The views of a scene show one set of named points, each view turned or mirrored, shifted and resized as a whole, with a little noise and some points left out.
In the rows, 100 means zero.

Scene 1
View 1
Q990: [105  95 134 102 135 119 116 113 122 129 135 102 120  82  86  91 113 107
  80 124 106 133 100  80  91  91 120  83 119  97 123 100  86 109 100  88
  84  81  78 116  74  75 107  99  92 107 122 116 110  79  86  84  93  78
 109 107  92 102 114 110 102 118 124  88 109 102]
Q985: [ 99 105 133 102 124 149 101 131 135 112 122  99 139  76  93  89 109  82
  84 111 102 136  85  90 109 111 107  75 102  97 118  92  84 113  95 104
 104  82 109 114  76  88 104 106 116 107  85  93  76 124  81 118  88  69
 113 116 111 103 113 121 118 106  92  55 127 128]
Q848: [113  98 119  88 112 109 122 117 110 106 105  93 107  72  79  98 106 106
 107 119 115 122 100  77  89 111 107  79  95  98 115  99  78 108 102  96
  79  85  80  98  75 102  85 113  90 117 112 110 113  91  99  84  89  97
  97 124  86  97 128  95 122 116 119  79  87 115]
Q90: [106 102 127  95 110 119 116 120 117 111 110  95 108  78  87  92 105  93
  96 115 106 130 102  83  96 108  99  78 100  93 120  99  86 105  97  98
 101  79  89  96  74 103  89 113 101 107  96  99 103 100  94  95  91  87
 105 118  97 103 125 108 122 109 114  70  95 122]
Q172: [ 99  93 116 117 124 129 111 129 126 110 135 105 121  89  90  94 111 101
  78 127  97 117 101  82  97  94 122  80 119 105 111  93  87 110 104  82
  87  93  94 116  92  78 115  99  93 102  94 100  97 109  88 101 102  72
 106 105 101  94 125 113 105 111 106  77 126 107]
Q883: [ 98 105 121 105 116 125 116 126 127 120 124 101 110  86  90  82 101  95
  79 116  99 128 106  83  97  91 112  80 110  96 116  93  84 103  92  97
  97  87  87 107  82  88 100 105 102  95  88 100  92 100  91 100  93  81
 110 108 102 100 119 119 109 105 111  72 112 117]
Q947: [ 99  99 121 106 118 138 107 133 126 103 122 100 127  82  90  95 105  88
  87 118 102 123  94  86 104 107 111  76 104 102 112  91  85 110 103  96
  97  89 103 110  86  89 107 104 104 105  85  92  86 120  87 113  96  74
 107 115 105  98 123 115 114 109  96  62 124 120]
Q553: [102  86 136 104 124 114 115 113 118 100 128 106 103  94  71  96  89 104
  66 125 100 124  96  67  98  93 114  97 112 114 121  97  93 111  68  82
 112  64 100 110  94  89  80 103  89  99  81 101 105  83  94  91  99  93
 145  99 105  87 110  97 127 105 130  71 106 123]
Q943: [104  79 116 117 110 108 117 119 108  98 130 102  93  93  89 101 108 100
  84 131  93 113 117  76  91  97 106  83 119 104 117  98  92 109  99  67
 106  83  95 101  97  95 103 105  81 100  91  89 119  96  99  89 112  80
 114 106 100  90 137 103 116 111 121  83 105 110]
Q560: [ 98  86 118  96 122 121 112 117 129 116 116 102 104  90  93  85 119 110
  74 118 102 134 103  83  94  94 107  82 122 104 120  98  81 106  80  79
  98  86 123  96  82  98 109 101 103 116  83  95  97  94  89  85 105  92
 108 106 107  95 123  94 119 106 103  68 103 110]
Q671: [ 96  84  93 125 109 118 114 134 125  88 126 110  97 103  87  89 106 109
  71 130  89 100 109  77  92  87 124  85 121 116 100  89  84 108  97  70
  86 105 108 103 112  90 114  99  87  98  68  86 102 113 100  97 115  86
 106  99 104  82 139 100 109 100 102  72 125 105]
Q566: [102 101 118 103 114 110 121 120 119 117 120 101  98  88  84  86 104 105
  83 120 100 123 111  77  89  91 112  82 112  98 114  95  83 102  93  89
  88  87  80 100  85  93  95 105  93 100  97 104 109  87  97  85  95  91
 104 109  95  98 124 107 112 108 120  81  98 111]
Q779: [ 99 103 121 101 119 115 117 117 127 139 128 100  99  88 101  80 122 103
  80 118  97 138 120  88  89  84 108  75 126  87 122  99  83  98 101  87
  89  92  84 103  70  86 114 100 101 103 108 106 105  85  89  81  96  79
  92 108  99 107 126 119  99 111 111  85 102 100]
Q310: [105  94 127 101 110 122 112 123 116 104 116  95 114  78  89  97 108  89
  96 120 101 127 102  86  98 112  98  77 104  96 119  96  87 109  97  89
 108  80 101  99  79 103  96 112  99 107  90  91 101 109  93 101  95  79
 108 118 101 101 129 109 126 110 109  68 104 123]
Q913: [105 100 130  80 119 112 120 111 123 122 103  95 101  80  83  83 104 107
  84 109 110 143  99  79  92  98 102  85 104  98 127 102  81 101  71  99
 101  73 101  92  68 105  80 110 107 114  91 106 100  80  94  81  89 104
 113 114  99 100 113  96 130 105 117  66  85 122]
Q532: [105  83 109 118 111 124 111 131 116  79 122 103 116  88  81 104 100  99
  90 129  99 102  98  78  97 110 117  83 107 115 104  91  87 114 105  78
  95  91 104 108 105  91 103 107  85 107  81  88 101 120  97 108 106  78
 112 113 101  84 133 100 119 111 106  68 122 118]
Q993: [100  78 134 103 115 118 111 112 119 103 122 102 102  92  87  94 107  96
  74 121  97 133 104  79  98 100  95  85 115 104 126 101  94 108  72  73
 127  66 124  96  84 102  95 107 100 107  75  82 103  96  92  96 107  85
 130 106 113  94 123  98 130 106 116  65 103 124]
Q104: [105  79 121 106 128 129 107 122 119  94 122 101 128  80  86 107 118 107
  90 127 109 118  91  81  97 111 118  81 113 110 114  99  83 117 103  75
  88  88 112 110  88  89 111 102  92 122  99  99 103 110  88  97 104  77
 108 114  99  87 129  92 118 117 104  71 117 110]
Q412: [112  83 110  94 108 107 119 116 106  96 104  94 101  76  85 104 117 110
 108 123 110 116 105  82  88 113 103  79 103 101 112 101  81 109 104  79
  85  89 101  91  81 107  97 112  89 123 101  98 117 100 101  83 101  95
  92 123  91  92 139  86 127 116 112  76  87 111]
View 2
Q532: [ 92 108  98  95  92  91 104  85  98  94 104  92  85 100 116  99  87 105
 119 102  97 100 103 115  89  96  88 112 116 108 109  88 113  99  98  99
  91  96  79 107  94  84  99 100  97 111 107 105  75  87  99  96 100 108
  88 116 112 132  86  84  65 103  87 103 110  65]
Q412: [ 91 103 108 102  82 118  97  73  87  97 106  90  99 107 112 102  76 103
 108  98 104  99 114 117  83 105  83 108 111  96 108  84 110 108  85 123
 101  82  91 111  90  91 100 114 105  95 112 105  81  67  95 105  88 111
  92 106 106 121  88  87  71  99 101 100 118  70]
Q566: [ 93 104 115 102  87 108  91  86  81  97  95  99  88 103 113 112  99 103
 116  96  93  97 106 108  88 111  87 116 113  88 100  94 100 108  98 111
  99  95  96 106  90  88 104 109 104  99 107 105  91  78  89  99  94 109
  97 105 103 115  93  95  85 105  94 101 126  76]
Q993: [ 91 104 103  82  91 101 101  98  96  93  95  76  88 106 101 102  84 106
 112 101 103  84 104 112  92  90  80 122 125  99  98  67  82 109  91  96
  84  94  84  98  97  79  95 111 115 103 110 107  80  81  86 100 105 108
  84 108 100 118  96  89  91 106 102 116 109  74]
Q779: [ 91  95 123 103  91 113  98  76  75 105  91  93  76 101 109 105 107  99
 111  97  94  94 105 104  91 110  86 111 117  84  91 101 104 124  94 105
 103  97  99 107  90  88 100 108 108  97 106 113  90  79  88  96  99 103
 104  95 100 107 105  97  95  99  92  96 131  75]
Q671: [ 88 103 108  99  92  94 104  80  92  90 100  97  83  99 113  97  90 113
 103 106  94  94 105 102  89  96  85 122 132  98 102  93 114 104  99  89
  98  98  85 119  91  77  99  94 103 109 113 107  76  84  92  97 100 106
  83 117 119 126  85  85  62 108  82 112 115  64]
Q172: [ 91 101 107  96  93  97 104  85  90 105  99  94  73  99 115 102 101 101
 123 100  91  97 101 109  91 102  91 111 113 100  95  90 109 110 101  96
  96  97  83 105  94  83  99 102 101 111 105 108  82  90  95  94 101 106
  95 109 105 124  95  87  77  98  84  96 120  67]
Q985: [ 88 111 106  87  93  95 102  88 105 102 100  72  72  99 112  95  99  89
 130 105 104 100  95 125  89  97  89  97 101 116 101  92  97 118 101 101
  82  98  78  92 100  84  95 104 104 107 100 109  69 106 106  93 114 100
 101 107  99 111 102 105  99 105  93 105 117  73]
Q310: [ 96 108 103  91  89 102  97  84  95  94  99  82  90 103 110 102  86  98
 118  96 104  97 106 119  89 100  84 106 111 103 109  89 100 112  92 110
  89  94  83  98  95  89  99 111 104 100 105 107  80  82  95  98 104 105
  98 103 100 119  97  95  89 103 102 102 114  74]
Q553: [ 93 110 102  88  88 102  93 110  89  98  93  97  90 106 110 118  95 109
 127  99  90  92 101 109  92 104  87 127 113  92  94  64  77  98 102 100
  86  97  90  96  94  83 102 112 110 111 106 100  91  85  83  97  95 115
  84 114 100 127  89  90  84 107  97 109 119  75]
Q943: [ 97  99 102  96  92 100 102  86  82  94  95  97  89 103 112 108  90 108
 109  92  93  89 111 106  93 100  84 122 126  89 102  86 107 105  92 100
  98  95  87 106  92  88  99 108 102 106 111 107  89  71  83  98  95 109
  90 107 106 129  91  80  73  98  93  96 115  69]
Q90: [ 96 108 109  95  87 108  93  85  91  95  99  84  93 104 110 106  89  96
 118  96 104  99 106 119  87 106  85 108 107  98 110  90  97 111  93 119
  91  93  91  99  94  90 101 112 105  96 104 104  84  81  95  99  99 108
 100 103  98 114  95 100  91 105 102 102 119  78]
Q947: [ 91 110 105  92  91  93 100  85 100  98 101  82  77  99 114  97  96  95
 124 104 100  99 100 119  89  98  89 103 107 111 105  95 105 113 100 100
  88  98  80 101  97  85  97 101 100 107 102 108  74  96 102  94 109 103
  98 108 105 118  97  97  87 104  90 102 116  71]
Q883: [ 92 107 111  97  90  99  94  88  90  97  95  90  81 100 112 107 104  98
 121  98  94  97 101 111  91 107  89 112 111  97 100  97  99 113 101 104
  93 101  92 101  93  86 100 104 105 103 103 106  85  91  92  93 105 104
  99 105 101 113  97 101  93 107  92 102 124  77]
Q990: [ 90  96 115 102  88 115  98  87  77 117  95 100  74 101 116 111 109  98
 130  94  88 100 103 108  91 114  92 108 100  89  86  87  99 115  97 110
 100  92  95 100  92  90 102 112 103 107 102 108  93  84  91  97  94 110
 101  98  95 119 100  90  88  93  90  89 132  72]
Q913: [ 88 108 117  96  82 121  87  94  89  97  96  84  95 109 106 110  89 100
 118 102 103  96 105 116  85 110  84 115 105  92  99  76  79 111  93 122
  91  88 100  99  92  87 102 117 115  92 108 101  86  82  92 102  95 112
  92 105  97 106  95 105  97 109 107 114 126  81]
Q560: [ 83 101 118  95  88 112 101  86  90 101  97  83  81 104 106  98  91 106
 110 109 101  90 105 108  88  99  83 113 119  96  90  78  91 116  94 100
  96  91  91 109  92  79  97 107 116  99 112 108  78  84  92 101  99 109
  88 106 104 111  97  93  86 104  93 114 121  72]
Q104: [ 88 101 105  95  88 107 106  80  93 110 106  87  78 100 116  95  89 101
 121 105  99  99 106 116  86  98  88 104 106 105  95  77 107 110  92 103
  95  87  81 106  95  86  97 108 103 109 108 107  75  87 101  99  97 110
  90 109 106 125  92  83  72  94  89  97 116  63]
View 3
Q848: [104 112 111 109 123 109 107 118 112 111 111 143  90  67 106 128  78 107
  98  96  83  95  76  95 112 105 118 131 103 101  95  88 126  68  81  92
  92  98  95  99 101  96  98 116  74 100 121  96 105  87  92  79  85  90
 112 104 104  89 108 105  92 106  70  90 103 108]
Q913: [127 113 108 118 117 109 109 101 103 107 116 139 103  86 106 115  94 105
  98 107  93 110  71 104 118  83 124 134  97 103 103  82 107  69 100  91
  99  94 110  99 105 108  87 106  78 102 123  95 115  91  90  93  95  90
 110 108 108 111 112 104  92 117  83  99  89 100]
Q943: [ 89  98 111 100 121 113 122 110 112  97  85 139  89  62  92 106  92 113
  97 101  89 106  81 100  99 112 116 108 100  98 105  92 121  80  71  99
  92  96  75 112 122 108  96  82  99 102 112  98  88  91  64 100  96  95
 124 100  92  98  92  91  98  92  92 110  92 110]
Q993: [110 103 110 111 114 112 111  91  97 104  89 138 113  88  98 102 106 109
  88 106  98 122  73 105 112  91 114 112  86  99 112  77 101  80  79  96
 102  97  92 105 125 116  85  80 105 107 115 100 102  93  68 108  95  93
 110 106  93 113 109  89  83 103  98 121  77 103]
Q412: [ 96 113 118 109 123 112 102 119 107 111 111 146  96  63  99 124  80 115
  94  93  79  99  77  89 110 108 117 128  98 101  96  80 118  82  72  96
  83 101  83 106 100 102 100 103  74 100 115 101  99  82  73  84  80  95
 118 109  94  89 103 102  87  96  71  98  86 119]
Q883: [123  97  91 108 114 107 121  87 101 103 102 133 100  73 102 105  77 113
 101 105  99 118  79 105 108 108 118 118 101  93  98  98 122  67  86  96
 108  83  88 104 118 105  87  95  91 105 116  91  96 101  96  89 113 105
 110  96 100  97 101 101 108  96  96 104  95  98]
Q947: [118  91  92 101 110 106 110  79  88 113 101 135 120  76 106 112  69 119
  97  98  98 126  83  96 112 119 102 112  93  87  93  87 123  74  66  97
 106  87  74 100 116 100  87  98  97 112 115  93  95 106  98  85 104 110
  97  97  95  83 108 101 102  87  96 110  89 102]
Q532: [ 92  89 101  92 120 108 107 102  95 115  88 137 112  66 100 109  84 124
  87  84  89 122  90  95  98 125 100 117  97  93 102  80 126  81  60  97
  94  95  69 108 121  94  91  96 100 110 118  93  87  99  78  96  89 109
 108 101  91  78 100  97 100  87 101 114  92 108]
Q172: [113  93  98 100 115 109 122 100 103 102  92 133 110  73 101 112  70 121
 101 107  91 115  82  92 104 120 106 109  97  86  95  91 129  79  70 101
 100  90  71 110 122 104  91  91 106 108 115  96  87 105  87  93 105  99
 109  98  99  87  94  95 108  85 101 111 101  99]
Q310: [107 102 102 105 114 108 107  88  96 109 100 141 106  74 103 114  85 106
  90  97  96 118  78 100 116 108 112 114  92  94  99  86 117  71  69  94
 104  90  84  97 113 104  89  98  89 106 112  96 103  94  85  84  93 100
 105 100  91  93 116  99  89  97  82 103  81 108]
Q566: [114 105 102 108 120 110 123 106 112  99 104 136  87  67  99 111  83 111
 104 105  91 103  78 102 103 105 124 124 107  99  97  97 124  70  90  95
  97  87  92 106 113 103  94  97  83 100 118  95  95  93  87  92 106  98
 119 100 102  99  93 101 106 103  86 100 101 101]
Q990: [128 107 105 108 112 111 132 107 120  95 100 132  97  80 106 122  69 111
 113 126  89 101  70  92 109 102 117 113  99  87  90 101 128  70  88 101
 104  95  89 106 117 110  89  97 101 102 118 100  98 106  96  87 111  83
 113  99 116 101  95  93 106  98  90 101 114  88]
Q104: [109 100 110 102 116 110 108 110 101 111  99 136 121  79 107 124  68 126
  96 105  84 116  80  80 108 117 101 116  87  86  94  79 123  89  64 104
  92 101  71 108 115 103  92  97 103 110 117 104  91 102  81  91  89  93
 102 105 102  82 102  96  95  86  94 111  96 104]
Q671: [ 98  85 102  95 124 109 113 108  97 106  94 130 106  60  87  94  77 138
 100  89  89 121  94  98  91 126 110 123 104  94 105  80 120  90  75 104
  83  86  64 120 120 100  97  80  96 107 116  95  72  96  68 110 105 115
 121 100  91  86  75  99 115  82 112 122  90 108]
Q985: [133  92  86 106 103 102 108  66  80 117 105 135 133  88 112 113  67 117
  94 103 105 137  80  96 123 112 101 110  85  82  91  85 120  70  69  97
 116  85  78  95 115 104  80  99  99 114 115  93 102 112 108  80 105 108
  88  97  98  85 120 101 101  88  99 112  85  95]
Q90: [110 108 100 110 116 108 110  94 103 110 111 143  93  70 105 119  83 103
  94  99  94 108  75 103 116 104 119 121 100  99  97  93 121  65  77  90
 104  90  93  96 107 101  91 107  78 102 114  94 107  91  93  77  94  97
 108  99  96  92 116 104  92 104  73  93  90 106]
View 4
Q848: [ 89 103 104 103  87  97 101 110 118  93 121 101 122 117  99  88  82 101
 112 106 121 106  91  96  87 104 101  97 108  88 105 101 107 107  91  94
 103  96 105  91 101 104  99  98  91 102  98 102  88 115 103  96  95  98
 102  83 104  96  97  91  99 116  94  83 110 110]
Q883: [ 94 103 104 103  84 104 104 106 110  93 102  96 111 107  93 104  95 112
 122 103 119  99  89 108  87 101 109  99 112  88  94 104 120 102  98  95
 107  99 111  97  92 110  96  91  87  94 110  95  92 112 103 100 109  93
 104  80 103 113  96  95  89 106  98  94 108 100]
Q779: [ 93 106 102 105  73 109 107  98 109  85 111  89 120  99  92 107  91 109
 113 102 122  97  86 108  86  97 103 103 114  94  92 109 120  93  99 103
 107  97 106  92  91 101 101  94  86  97 108  92 100 112  98 101 100  88
 106  82 106 103 113  95  85 102 100  85 114  98]
Q532: [ 91  97 101  99  96  98 106 104 115 104  95  99 108 125  97 106  95 109
 121 117 124  96  94 107  90  99 113 104 103  87  98  94 107 111 105  84
 107  96 104  94  86 108  98  90  83 103 109 112  88 105  99 107 110  92
 100  74 114 112  84  86 109 108 100  92  92 101]
Q104: [ 90  94 101 104  95  99 113  99 118  96 105 102 114 119  98 110  93 103
 125 121 125  94  91 103  91 103 104  99 106  88  99  99 104 106 103  82
 102  88 103  87  95 106 103  84  93 109 108 118  89 104 103 108 100  90
 102  80 112 105  92  76 104 106  98  88  98 105]
Q90: [ 92 104 105 107  86 100 104 109 114  93 106  97 113 117  97  94  91 105
 122 100 118 106  88 101  82 102 102  95 112  85 100 101 111 106  98  95
 104  96 106  95  93 107  98  94  93  92 101 101  93 115 105  94  96  97
 102  82 102 107  93  95  94 110  90  91 110 107]
Q560: [ 92  95  98 105  83 103 112 101 111  80  97 100 111 116 102 111  99 105
 123 101 116  94  89 105  91  98 108 101 110  90  92 107 104  97 100  94
 102  90 103  91  84 101 112  92  90  94 107 109  94 113 108 101 102  91
 106  82 101 101  95  83  91 104  97  91 110  98]
Q310: [ 91 103 105 108  88 101 105 107 115  98  99  95 109 120  97 101  94 106
 126 102 121 103  89 103  81 101 102  96 111  83  98  99 108 109 106  92
 104  93 105  96  88 107  98  91  92  93 101 107  95 111 102  96  95  95
 101  79 107 110  92  92  98 108  90  94 105 106]
Q913: [ 90 100 103 108  82  98 104 110 114  80 108 103 114 115 101  96  92 105
 123  92 110 107  85  98  87 102 103  94 115  89  97 106 105 103  89  96
  97  93 107  95  95 105 108  97  95  90 102 100  91 121 113  90  96 100
 107  90  92  97  90  90  86 115  92  92 119 106]
Q566: [ 91 103 104 102  80 102 103 105 112  92 112  97 118 112  97  99  90 108
 111 103 119 103  91 105  88  97 110 103 109  92  96 104 113 101  94  97
 106 101 106  95  92 103 100  99  83  99 106  95  92 114 101  98 105  95
 105  83 104 101  95  95  92 111 101  88 109 100]
Q553: [ 90  92 109 108  87  97 107 103 116  97  99 106 106 122 103 113 105 114
 121 101 105 106  86 108  94  89 115 101 111  93  90 104 103 103  95  85
  94  99 105 101  89 107 104  96  83 104 111 103  83 113 106  91 106 100
 115  92  92 111  65  81  89 115 105  99 100 100]
Q947: [ 94 100 102 103  93 101 109 104 114  98  94  99 107 113  92 107  97 111
 132 112 124  96  90 106  86 106 105  95 110  81  98 100 118 109 105  89
 107  92 111  96  92 113  96  82  95  95 112 107  90 108 104 106 107  90
  98  76 109 117  95  91  96 103  93  97 102 103]

In a view up to two points have been moved. Name them for each view, in the order of its rows, or write none.
view 1 | Q172
view 2 | Q993, Q671
view 3 | Q990, Q90
view 4 | Q104, Q553
